A landscape with many valleys, sampled at points; each row gives a point and its height.
A ball rolls from a point to the lowest of its 6 nearest points, and stops where none of them is lower. Distance is the straight distance between rows; heights are no part of it.
gos: [130 149 126  90 141 141 203  93 160 133 139  64 114 161 149 125 122 110
 180 131 105 143 148 171]  height 345
menan: [153 123 111  38  96  96 171 123 171 135 151  96 111 185 135 122  91  93
 177 137 173 162 194 133]  height 430
fas: [104  96 123 157 175 118 147 132 128  95 149 158 134 116 110 112 112 165
 141 178 117 126  97  96]  height 400
mono: [138 136 127  99 137 132 161 142 142 138  81  52 106 173 151 130 149  94
 119  98 134 129 108 161]  height 346
koga: [137 148 124  78 111 135 115 195 113 141  63  91  86 184 127 142 143  80
  76  58 170 124 124 111]  height 435
mobip: [142 143 115 131 122 140 177  68 139 135 159 102  84 111 144 131 110 107
 188 122 110 122 158 150]  height 248
baz: [ 96 179 147  97 108 127 129 215 144 142  75  99 139 185 124 101 146  54
 134 119 154 169 129 126]  height 265
safup: [104 182 169 103 134 134 125 118 131 164 157 177 241 119 106  69 121 124
  88 147 128 190 135 116]  height 123
pagu: [ 99 166 150 128 128 126 127 126 130 175 155 203 218 128  73  59  93 153
  79 142 118 189 102  88]  height 174
popuf: [ 90 200 158 100 159 106 124 171 142 160 140 205 208 158 116 102 141  93
 143 158 137 194 145 116]  height 172
gof: [ 99 137 149 101 142  81 111 149 131 151 117 151 171 127  93  93 154 107
  88 125 157 152 112 133]  height 110
seg: [147  98 123 134 135 151 120 160  87 130 125 124  81 130 128 165 152 125
 126  85 137  98 121 124]  height 289
leduf: [112 130 155 150 128 151 172  95 138 111 141 154 181  77 133  91  82 191
  71 199 109 147 100  88]  height 379
Gemum: [163 144 106 154  83 171 103 111  99 144 143 132  62  96 155 171 110 127
 173  90 123 101 159 137]  height 410
nes: [126  96 140 137 148 106 120 146 131 127 112 132 127  94 139 138 159 145
  88 139 145 110  99 146]  height 266
nalek: [152  91 147 193 124 125  81 143 139  99 101 171 121  81 131 169 128 157
 135 173  91 110 114 101]  height 402
pira: [168 160 111 143  78 165  70 119  96 142 126 125  75 111 170 182  95 128
 156  56 128 114 154 153]  height 362
Riru: [126  94 113 144 148 131 169 122 113 121 165 136  85 127  92 121 128 137
 156 139 115 108 122 102]  height 436
gar: [179 110  91  75 106 102  79 123 117 153 172 113  73 161 182 163  70  90
 166  98 155 118 169 141]  height 461
Detem: [146 106 121 106 114 134 143 149  97 133 153 132  68 150 100 141 136 115
 120  94 148 108 143  99]  height 355
Sudel: [120 106 130 108 150 115 137 152 120 133 114 104 111 142 120 135 167 108
 107 101 151 112 106 135]  height 233
pid: [146 118 112  43 106  97 179 102 156 137 182 111 103 170 114 116  87 101
 182 136 155 148 192 123]  height 442
kebo: [109  89 143 166 138  99 122 138 139 124 137 169 147  96 106 120 119 181
  89 189 126 127  83  98]  height 320
Tedof: [134  83 137 139 130 120  77 190 103 141 105 147 124 107 102 151 170 145
  79 104 177 109  97 126]  height 321
lizi: [130 107 135 157 160 111 131 117 131 106 128 155 136  83 132 123 135 162
 121 186 124 125 108 126]  height 484
Kigub: [156 114 123 187  45 186  62 123  83 111 162 184  85 127 130 166  68 161
 174 117 108 110 152  86]  height 242
pere: [128  97 131 116 137 119 105 176 102 139  87 113 107 145 120 151 177 116
  88  89 163 124 103 133]  height 288
kazet: [ 98 146 111 124 164  97 149 149 114 125 143 183 172 167  64  63 118 136
 146 139 121 162 118  81]  height 240
fisov: [151 135 126 131 108 173 114 141  94 140 124 113  74 117 150 169 137 117
 125  68 134 110 130 131]  height 306
Fetob: [140 103 137 134 139 123  99 156 122 125 104 109 123  93 157 167 180 130
  91 118 153 113  99 163]  height 341
rone: [138 125 114 218  93 139  45  85 150  78  85 171 149 116 105 160 122 133
 171 149  56  90 135  95]  height 671
Viren: [ 69 193 137  96 149 110 146 169 126 132 121 164 177 179  95  90 151  82
 158 125 139 169 147 107]  height 232
tis: [103 114 145 139 136  99 130 127 135 146 138 182 178 105  72  87 101 174
  74 154 122 156  83  84]  height 252
zer: [169 165  81 128  80 145  75 110 131 147 135  87  84 104 183 176  63 115
 164  63 145 112 165 171]  height 412
bosi: [145  72 132 149 132 124 102 170 108 120 111 150 115  95 115 156 157 155
 104 135 148 114 101 118]  height 310
Venuz: [126 180  96 154 125 135 158  82 164 122 117  71 103 111 171 139 109  89
 185 102  90 119 142 183]  height 585
mazud: [107 105 118 121 140 103 107 185  95 139 109 149 127 142  76 128 165  98
  92  88 166 119 116  97]  height 199
Lida: [134 102 152 153 138 104 126 132 133 125 121 141 144  66 142 130 148 171
  92 174 130 117 102 139]  height 364
milu: [103 124 137 111 152 108 144 119 131 128 135 138 188 106 121  78 133 156
  93 164 140 139 103 148]  height 70
vafo: [124 117 126 117 147 137 167 129 113 127 130 106  82 139 127 137 146 108
 128 104 133 116 124 133]  height 305
Velus: [ 92 138 170 146 113 138 150 110 113 143 135 157 181  82  89  87 113 173
  51 159 116 146  82  93]  height 271
keses: [146  84 129 159 136 139 121 171  97 121 146 155  87 136  93 149 139 150
 132 118 122 101 113  88]  height 150
Dem: [ 90 164 118  72 120 126 181 127 129 125 145 132 140 178  81 102 128 105
 162 120 141 154 180 112]  height 399
Vima: [164 154  93 209  71 174  65 107 108  93  93 143 109 109 125 157 114 137
 176  99  99  89 167  92]  height 456
pif: [150 149 131  67  93 126 176 134 147 136 124  82  92 176 117 122 116  86
 134 106 162 141 166 123]  height 324
teraz: [114 142 128 133 158 117 152  96 155 110 123  76 140 121 186 130 155 117
 148 145 106 118 111 175]  height 401
nedu: [145 112 146 109 125  94 108 152 154 140  82  75 145 121 180 157 158 114
  60 109 150 129  97 182]  height 363
Supus: [108 179 143 109 144 113 124 142 132 159 155 230 228 134 104  75 114 110
 113 157 129 202 131 102]  height 118
somob: [ 99 123 155 103 140  93 133 130 128 150 118 137 175 116 104  91 159 128
  81 151 155 143 106 142]  height 149
keti: [152 122 126 129 141 114 104 150 144 141  80  80 121 105 186 160 159 108
  99  97 128 112  93 186]  height 370
dur: [121 129 115 120 158 145 203  85 121 112 174 119 104 139 131 109 123 128
 181 150 115 131 143 127]  height 229
lum: [107 122 137 119 133  75 104 170 119 143 111 170 155 130  76 100 155 110
  84 119 155 142 105 116]  height 143
Keseb: [115 100 136 141 173 116 156  96 137  96 146 151 161  96 143 101 109 176
 120 205 119 132 113 112]  height 528
lalig: [117 165 144 131 143  79 117 148 125 174 141 228 206 137  76  73 113 131
 107 145 119 186 102  82]  height 159
Zaf: [ 87 201 139  92 128 118 126 180 169 138  91  99 178 202 116  91 151  73
 145 147 145 174 149 136]  height 214
Daz: [179 111 115  90  99 122 135 107 133 146 171 110  68 125 148 150  87 102
 163  94 142 123 171 147]  height 421
Bel: [123 121 173 146 113 113 136 127 131 139 118 138 153  68 134 110 147 173
  54 156 131 125  98 133]  height 413
digo: [155  76 145 177 120 145  72 176 116 111 105 175 112  89 127 164 143 173
 111 145 130 112  97 102]  height 302
Bep: [133 112 146 178 145 110 118 101 149  97 112 161 139  72 143 138 113 161
 119 201  86 124 118 104]  height 679
ruf: [150 129 113 195 121 163  87 128 122 106 125 138  85  93 138 161 134 133
 176 127  96  93 146 107]  height 494
Ton: [ 95 134 109 121 144 106 178 134  98 108 157 158 131 164  73  80 124 132
 151 136 120 137 137  89]  height 307
zoru: [136 114 113  89 124 127 202  89 129 131 180 109  87 131 107 114 115 118
 181 137 124 136 161 133]  height 26
subu: [103 127 131  99 164 107 148 104 145 122 137 101 189 144 148  89 147 141
 121 156 142 143 114 163]  height 183
kodud: [145 120 122  49 100 110 177 114 146 127 160  99  96 165 113 124 101  98
 163 121 153 145 181 131]  height 394
gapeg: [104 141 163  98 130 126 143  92 130 149 143 118 200 106 134  89 141 159
  71 158 142 145 122 149]  height 175
Goz: [167 131  95 109  97 131 122  97 133 157 153  90  66 115 161 150  83  97
 165  77 135 120 169 160]  height 433
per: [148 154 107 167  78 151 110 100 125 138 150 117  80  91 149 152  89 116
 171  88 108 101 177 142]  height 478
Dal: [156  91 131 175 142 139  81 158 113 118 101 145 108  74 160 172 169 135
 117 119 132 107 107 136]  height 403
Bunu: [115 106 120 160 180 136 153  82 135  82 145 171 167 101 146 103  76 161
 138 217 100 134 114 101]  height 538
disat: [173 131 134  61 104 143 111 158 103 161 105  97  64 167 148 169 103 118
  99  65 155 123 148 122]  height 386
leb: [107  89 121 150 141  90 117 170 109 133 140 171 133 133  55 115 132 144
 103 126 131 122  93  78]  height 153
Zamif: [ 92 115 101 143 175 120 168 116 110  94 161 161 141 146  83  82  98 163
 149 168 104 133 105  82]  height 443
zope: [122 139 116 166 166 128 149  88 138 105 124 122 100  92 165 134 129 129
 167 162  88 112 129 146]  height 542
dun: [170 140  91 101  85 134  49 115 119 157 157 113  87 122 181 175  60 110
 163  79 152 112 172 170]  height 390
rut: [113 127 119  99 161 133 185 101 127 115 148 108 119 155 119 105 148 115
 154 144 123 136 132 137]  height 332
Kitin: [143 118 120 115 145 139 127 151 120 132  90  85 103 143 164 168 162 106
 103  82 142 113  99 158]  height 299
dovir: [167 166 112 115  88 166  76 126 112 161 122 100  86 116 179 180  74 127
 153  45 134 124 149 172]  height 385
zupov: [146 120 111 105 127 131 190  98 118 131 192 137  77 140  96 113 103 130
 169 138 126 125 162 111]  height 211
panup: [142 143 119 128 138 129 156 124 154 127 100  64 107 148 182 141 141  94
 129 109 114 122 116 181]  height 344
bude: [146 113 180 168 106 125 129 135 134 134 112 134 138  65 147 147 162 172
  47 148 136 121 105 143]  height 444
Zazul: [109 148 135  81 158 123 145 115 177 129 104  57 183 163 174 109 147 122
 125 157 122 139 117 186]  height 152
Neza: [100 175 150 112 126 183 148  85 124 167 162 143 251 110 118  68 120 150
  73 149 133 159 134 116]  height 195
Ninot: [168 129 117 126  74 158  53 117  70 157 166 151  71 120 171 170  87 155
 165  78 151 117 162 142]  height 325
Zesi: [ 95 138 131  99 133  93 125 174 124 134 104 122 132 154 101 106 163  73
 104 100 159 137 119 124]  height 164
budot: [ 70 184 152  77 140 117 107 138 157 148 119 136 212 162 121  92 146  98
 121 150 143 183 137 138]  height 157
zim: [140 116 127 200 115 121  63 105 159  90  90 175 140  85 130 174 124 145
 144 178  65 102 132 100]  height 97
dagu: [129 115 136 119 154 107 145 128 155 121 106  84 137 121 172 137 157 115
 121 122 130 126 101 179]  height 365
maza: [166 124 110 120  84 152  68 109  94 163 172 130  70 112 168 171  91 125
 167  76 139 112 171 147]  height 356
Vuz: [104 115 140 114 147  93 140 129 139 126 113 112 155 138 122 105 162 123
  95 141 148 121  99 146]  height 206
rupa: [ 93 137 115 127 157  84 137 154 108 125 139 169 143 160  56  81 144 116
 127 115 139 133 124  85]  height 169
vur: [118 122 160 108 125 103 131 126 146 144 114 110 175  99 137 120 158 140
  71 143 156 137  96 155]  height 217
mufa: [136 113 120 187 123 145 122 117 117 104 162 151  65 114 110 145 110 129
 175 140  88  94 136  89]  height 455
zegon: [172 111 107 123 107 135 128 110 111 153 179 131  59 121 136 149  97 112
 152  98 131 113 153 128]  height 342
rof: [104 124 122 115 143 110 162 142 109 123 141 130 109 165  77 113 153 112
 130 120 137 127 128 107]  height 257
rodav: [ 88 129  93 130 172 104 146 136 122 121 155 193 207 150  73  66  89 158
 129 155 117 169 110  86]  height 340
Paf: [129 131 114 152 140 135 157 107 123 120 144 104  79 104 153 134 135 107
 165 123 113 106 128 137]  height 398
Sos: [ 79 146 125  80 160 130 169 116 149 122 121 107 176 184 119 101 147 114
 142 141 142 145 151 151]  height 247
sifev: [164 124 105  81 105 120 156  93 170 146 156  81  93 146 163 138  85  92
 186 108 120 131 176 173]  height 505
butum: [104 164 138  57 134 132 122 129 174 148  90  66 227 189 156  89 149 127
 116 156 138 149 140 186]  height 117
zemen: [129  82 171 164  97 129  99 165 133 116 113 168 132  84  95 158 130 192
  74 157 136 128  88  99]  height 382
Tig: [137 125 123  86 115 125 149 147 121 140 111  90  82 164 114 145 135  86
 109  78 155 124 138 123]  height 313
Belit: [ 87 156 132  77 130 114 141 144 147 130  92  84 167 204 116  97 160  89
 137 130 147 154 127 143]  height 201
baf: [102 127 123 106 182 141 179  92 133 104 141 117 167 142 139 103 133 143
 161 161 121 137 127 154]  height 268
dizo: [ 97 126 127 130 139 119 150 121 130 154 153 193 225 121  78  72  87 160
  93 165 123 174  95  88]  height 235
Miv: [125  66 133 166 132 141 116 174 102 112 152 165  92 149  78 153 121 171
 130 121 113 101  96  69]  height 144
Ranu: [180 143 130  85 109 171  99 141  96 157  82  90  55 152 161 184 115 120
 112  46 131 137 132 153]  height 409
Voza: [ 93 135 127  90 144 116 165 124 137 128 111  96 148 167 114 109 156 107
 137 129 141 137 125 140]  height 246
raz: [132 133 120 125 156 130 161 112 152 123 110  73 100 127 175 130 143  95
 152 113 102 121 121 170]  height 351
zekug: [146  65 147 177 125 122  71 174 121 100 124 173 120 112 106 171 128 168
 123 150 122 118  97  83]  height 209
vegez: [142 180  97 175  97 156 106 102 139 120 104  81  83  98 166 178 117 104
 159  67 106 101 158 167]  height 474
gova: [152 141 117 168 139 130  85 139 142 118  89 108 101  93 190 175 167 109
 121 100 122 111 116 182]  height 439
ditaf: [135 115 127  98 135 121 110 178 123 142  60  81 112 159 149 154 165  98
  80  78 150 132 103 147]  height 358
paz: [183 106  85 119  90 135  70 116  95 155 184 147  75 129 160 159  75 125
 167 102 147 109 179 131]  height 322
tad: [131  92 129 162 137 136 155 129 118  98 186 167  69 143  81 138  86 167
 161 143  71 109 116  66]  height 527
bod: [163  90 138 140 116 180 107 166  72 125 138 148  74 129 120 169 154 143
 125  86 141 111 117 104]  height 243
tor: [176 114 114  89  94 137  95 125  88 164 168 132  66 141 149 168  99 115
 130  78 159 119 167 127]  height 376
neka: [ 95 165 149  81 144 134 126 108 140 163 141 153 238 134 116  76 134 130
  91 153 146 171 137 136]  height 132
rar: [160 133 110 173 112 159 121 113 113 127 148 137  62  91 132 154 116 126
 169 105  98  93 156 122]  height 440
Guzaf: [120 128 143 124 155 120 156  87 143 117 144 122 186 107 160  99 136 161
 103 181 132 133 115 165]  height 202
fatu: [113  92 125 144 158 109 143 144 114 107 141 155 123 122  99 110 141 152
 120 153 138 113  95 114]  height 323
topus: [ 86 113 112 122 164  94 148 127 121 112 141 176 186 139  74  72 118 148
 122 154 138 153 105  99]  height 262
tuku: [128 106 127 152 152 122 142 131 121 119 135 133 102 115 126 131 151 126
 144 140 135 104 110 129]  height 378
gonup: [ 95 162 149  99 143  92 120 138 129 159 132 183 200 135  93  77 141 101
 100 145 135 183 120 126]  height 64
soni: [104 105 146 133 131  92 110 149 125 154 130 169 164 102  78  99 131 162
  70 149 141 148  95 113]  height 203
raboz: [128 137 122 171 164 109 119  96 155 105 125 155 140  78 161 123 130 138
 147 188  96 111 125 135]  height 663
duf: [154 139 127 136 142 116 126 139 160 126  94  53 127 129 194 149 149 104
 122 114 112 130  95 203]  height 380
futo: [168 101 127 178 105 172 114 130  94 121 157 155  65 110 122 160 113 146
 155 107 117 102 130 101]  height 329
soka: [170 164  92 180  51 180  56  96  96 114 128 135  91  96 155 164  98 153
 165  79 128  97 187 129]  height 354
tulok: [159 160 118 142 117 170  92 143 120 142  91  75  77 119 177 178 114 104
 131  48 114 125 118 178]  height 414
duzu: [146 189  78 189  74 163  76  87 116  90  87 105 112 107 150 174 109 134
 152  58 126  93 189 147]  height 429
sur: [ 75 161 119 101 166  94 132 139 121 122 139 181 188 156  77  68 135 115
 132 147 143 167 129 114]  height 142
Sev: [174 143 113 104 106 150 120 120 124 160 122  88  73 130 168 175  99 104
 136  68 125 110 152 159]  height 366
roni: [172 102 153 190 100 118  79 128 133 116  88 165 139  61 143 175 155 161
 109 168 110 114 124 123]  height 539
Nudos: [159 117 111 166  49 183  56 120  80 135 164 172  77 110 147 156  88 144
 167 103 124 106 165 115]  height 283
mun: [104 157 139  87 113 110 132 170 158 137  63  70 159 194 135 103 158  86
 107 120 155 143 119 157]  height 205
dogip: [159 124 111 206 127 130  76 130 129  98  96 150 120  71 159 159 157 130
 144 150  98 109 127 134]  height 476
Rok: [140 138 124  54  96 127 188 125 164 143 136  75  99 176 120 117 105  99
 162 109 149 146 178 134]  height 368
Semus: [132  87 127 182 161 132 120 137 124  97 137 156  98 112 114 143 129 147
 144 159 103 103 100  92]  height 71
dinun: [164 103 115 149  81 158 100 120  97 144 192 164  59 116 131 156  86 140
 156 114 122 104 158 111]  height 230
Sigu: [ 97 145 129  91 138 107 133 156 135 133 103  89 145 171 118 118 155  78
 124 104 150 140 123 138]  height 204
rebil: [172 129 109 187  99 172  77 141  87 115 110 143  79  99 145 169 141 123
 159 100 110 101 128 123]  height 408
soso: [117 124 126 193 145 130 120  99 140  88 134 170 106  98 127 134 102 139
 180 181  59  99 114  83]  height 746
beret: [ 99 123 123 117 164 123 159 100 123 115 152 154 202 121 117  91 113 167
 108 179 148 151 125 138]  height 207
bol: [100 147 124  92 128 120 186 136 120 125 148 119 121 171  79 103 125 107
 144 117 143 138 157 105]  height 338
bonet: [146  83 136 196 109 163 105 149  99  96 154 173  73 124 106 155 112 147
 164 135  97 101 113  64]  height 273
maped: [134 126 119 170 156 137 149 102 130 113 151 131  94  95 137 124 123 133
 175 162  89 105 126 120]  height 565
dosop: [133 117 131 208 135 137  86 120 139  86 122 165 107  91 122 164 125 138
 160 166  73  97 123  92]  height 532
sabi: [136 131 137  92 128  91 130 143 169 132  77  53 150 162 178 115 164 112
  97 126 143 137 101 183]  height 253
baseb: [126  93 119 128 131 113  89 186  89 132 118 163 125 138  66 132 158 124
  91  94 160 117 100  97]  height 231
Litug: [147 161 105 168 128 143 123 104 129 119 114 104  84 100 165 164 128  97
 160 102 109  98 134 152]  height 468
Vab: [132 166  98 170 109 147 143  89 137 115 135  94  82  83 158 157 112  99
 171  91 107 108 156 155]  height 530
puvof: [191 138 113  64  97 134  59 137  94 176 130 114  59 155 180 179  81 131
 143  62 148 133 152 148]  height 411
tav: [139 120 125  97 119 138 177 125 127 139 123  87  89 157 120 133 135  91
 135  95 136 129 147 135]  height 360
mamal: [135  78 129 134 147 133  94 177  92 127 119 136 104 124 111 158 170 134
 103 108 149 100 101 113]  height 251
lene: [107 110 124 119 156 109 134 134 116 122 123 125 138 134  96 105 152 126
 110 136 135 126 111 125]  height 264
Gadu: [144 102 124 103 131 149 106 167  86 141  91 106  71 151 142 163 153 109
  95  69 147 107 124 129]  height 339
nusu: [144 137 123  84 114 131 189 105 151 127 137  80  88 158 135 136 123  91
 164 111 132 141 162 146]  height 387
puna: [ 78 146 123  87 167 117 150 109 140 120 128 129 200 166 108  81 150 121
 120 152 151 151 125 145]  height 198
befos: [108 181 165  62 120 154 128 103 168 156 131  96 247 142 149  92 119 129
  76 135 130 158 147 162]  height 46
tedo: [146 138 100 226  92 164  47 106 115  85  76 151 120 110 123 160 136 128
 173 109  87 101 148 102]  height 547
Beser: [146 122 127 219  60 169  57 122 117  72 110 173 120 134 109 168 104 136
 183 123  71  96 146  64]  height 418
fenav: [ 94 133 126  86 173 140 160  86 142 109 125  93 189 158 159 107 144 134
 137 160 120 147 137 173]  height 200
fibot: [127  74 125 162 145 127 104 185  99 107 141 169 110 133  81 138 136 154
 121 128 129 107  92  90]  height 61
Sut: [156 111 109  66 101 103 154 123 136 141 161 112  80 152 114 130 104 104
 137  94 156 128 175 109]  height 416
doz: [134 126 166 135 114 100 131 120 144 139 118 105 146  74 170 145 163 146
  59 150 139 122 103 175]  height 312
tulir: [112 137 150 126 137 158 165  75 136 124 158 143 222  92 142  87 106 174
  75 185 140 146 115 124]  height 234
Dize: [102 135 161 134 125 136 160  92 126 143 133 141 192  86 115  96 109 184
  65 175 130 139 100 114]  height 274
supi: [115  75 121 160 151 117 124 156 118  99 154 151 103 125  85 125 123 160
 134 153 112 107  98  84]  height 193
Tifa: [111 152 129  72 123 137 186 129 150 129 113  73 118 190 122 125 133  94
 154 117 139 151 155 145]  height 343
Lazut: [100 175 164  70 124 119 103 148 188 160  83  77 203 200 151  88 154 104
 114 156 145 156 135 168]  height 156
Ruz: [132  85 161 154 117 109 103 166 123 138 114 156 132  82 110 150 153 172
  65 143 150 118 101 132]  height 352
bifev: [ 96 168 168 122 130 163 144  98 113 154 151 159 226 103 103  61 108 159
  61 154 117 171  94  97]  height 196
Dozi: [102 135 145  89 146  96 140 122 164 135 104  71 184 155 139 102 158 107
 109 134 149 141 110 173]  height 190
lekuz: [120 160 100 181 138 134 147  77 137 104 141 113  98  90 149 132 121 111
 182 130  90  99 161 140]  height 526
Zek: [115 148 110 124 167 143 198  67 136 113 148 101 117 123 147 121 130 131
 187 150  98 128 149 164]  height 330
kel: [102 155 156  85 132 150 147  75 141 140 150 114 237 117 147  80 130 155
  89 163 143 151 133 150]  height 126
Fod: [162 126 124  75 106 139 125 157  95 150 123 114  69 160 131 163 125 103
 103  58 162 122 156 105]  height 359
Dof: [148 107 182 176  97 131 114 149 128 135  98 150 132  68 127 163 150 189
  53 156 123 120  97 120]  height 485
Bolu: [154 140 117 103 119 138 163 123 148 138 108  61  83 155 167 139 117  97
 137  82 115 129 128 169]  height 381
Zor: [124 141 127  78  98 133 154 158 135 137  85  77  95 180 116 119 134  81
 116  91 152 146 145 115]  height 269
degem: [ 92 108 132 125 153 117 145 109 130 118 143 170 184 122 105  80 104 167
 102 179 129 156 106 113]  height 225
feti: [ 86 175 128  73 134 147 166 139 167 135  88  66 174 209 127 108 143 100
 152 138 134 159 160 145]  height 197
pof: [136  81 145 155 122 102  96 165 126 139 120 158 135  98  95 138 148 172
  74 150 147 122  91 110]  height 295
Far: [106 126 111 134 187 135 172  83 132  98 152 136 152 129 143  96 122 149
 163 184 109 126 116 139]  height 361
Desif: [119 146  98 183 165 140 146  75 134  89 133 144 109 104 136 119 110 135
 185 181  84 112 134 106]  height 669
veno: [116 108 106 131 159 137 198 106 122  94 189 159 101 150  86  97  84 153
 164 152  95 125 129  72]  height 449
duki: [159 109 124  89 103 125 152 141 120 139 148 105  73 148 113 138 117 101
 121  83 141 118 158 121]  height 367
neliz: [139 144  98 223 115 138  71  95 146  85  87 154 123  92 129 150 133 128
 168 147  72  92 154 115]  height 651
relak: [131 130 120 169 143 113 133 116 136 111 119 115 121  89 162 143 158 117
 145 156 110 111 118 156]  height 496
zot: [ 60 186 134  78 144 125 140 144 154 133 107 109 187 202 116 110 143  98
 152 134 136 167 152 130]  height 212
gelu: [151 123 134  65  96 127 141 144 128 145 122  91  71 161 132 145 106  95
 120  88 163 133 163 116]  height 357
kot: [136 166  88 199 106 149 108  92 131  98 119 122  96  99 136 148 123 111
 173  99 101  83 171 124]  height 581
guvo: [ 99 136 166  85 122  94 129 122 152 148 111  97 191 125 139  99 158 141
  63 144 147 139  98 174]  height 218
kada: [117 140 123 100 147 125 171 117 154 127 114  63 134 171 152 116 152 107
 152 128 127 137 118 168]  height 296
Tatig: [148 127 122 136 132 142 161 111 133 131 137  90  71 118 149 142 132  96
 157  93 120 118 141 147]  height 369
lufi: [148  88 138 188 142 128  96 152 119 108 122 147  97  91 134 158 155 142
 129 142 124 104 108 126]  height 337
suvon: [ 87 148 135 110 150  79 122 154 124 140 119 161 172 153  82  83 154  97
 119 127 147 155 123 113]  height 109
gak: [114 108 145 114 128  90 114 153 123 154 106 136 161 102 114 116 162 136
  68 128 155 128  93 138]  height 177
mol: [101 102 108 130 166 129 154 110 129 102 160 174 203 117 114  77  79 179
 110 194 134 153 104 101]  height 353
Meza: [129 116 108 131 137 135 189 106 124 110 190 145  87 132  93 113 112 147
 171 141 109 109 142  93]  height 331
Fodot: [125 116 146 104 136  92 127 147 156 135  85  80 144 141 156 126 165 100
  81 119 145 136  89 166]  height 304
Rabe: [122 104 173 167 126 111 118 134 144 132 116 158 143  72 125 141 126 179
  78 167 115 121  99 104]  height 434
vupa: [117 150 138  84 139 121 148 142 170 136  81  54 174 200 146 106 156 107
 123 139 138 142 132 163]  height 158
Zeg: [108 135 186 170 105 131 146 117 128 130 114 143 154  63 121 117 123 201
  42 174 109 133  91  87]  height 384
lalu: [ 88 168 154  67 138 123 120 118 170 145 122 111 232 175 142  82 147 117
 106 153 144 159 139 165]  height 111
Gis: [165  82 124 160  81 155 114 125  95 127 206 171  61 131 109 153  71 149
 161 112 101 111 151  73]  height 122
ravab: [156  78 149 201 108 152  62 165 110  82 127 189  97 123 121 177 125 147
 159 129  91 112  99  70]  height 328

Where does a ball stop that starts at each point below?
Vab: zoru
Sut: gonup
Bolu: befos
tedo: fibot
gelu: gonup
duzu: Gis
kot: Gis
teraz: befos
vegez: fibot
Tifa: befos
pira: Gis
raz: befos
Vima: Gis
Fod: gonup

Call two points neighbours if one is among the 6 nearest of the other. Go from one point of each pair to the other, from neighbour to neighbour, staying as low as possible. Name the highest point that can't be avoided.
milu, gonup: somob
Semus, Gis: bonet
Semus, zim: nalek
gonup, befos: neka
fibot, Semus: Miv
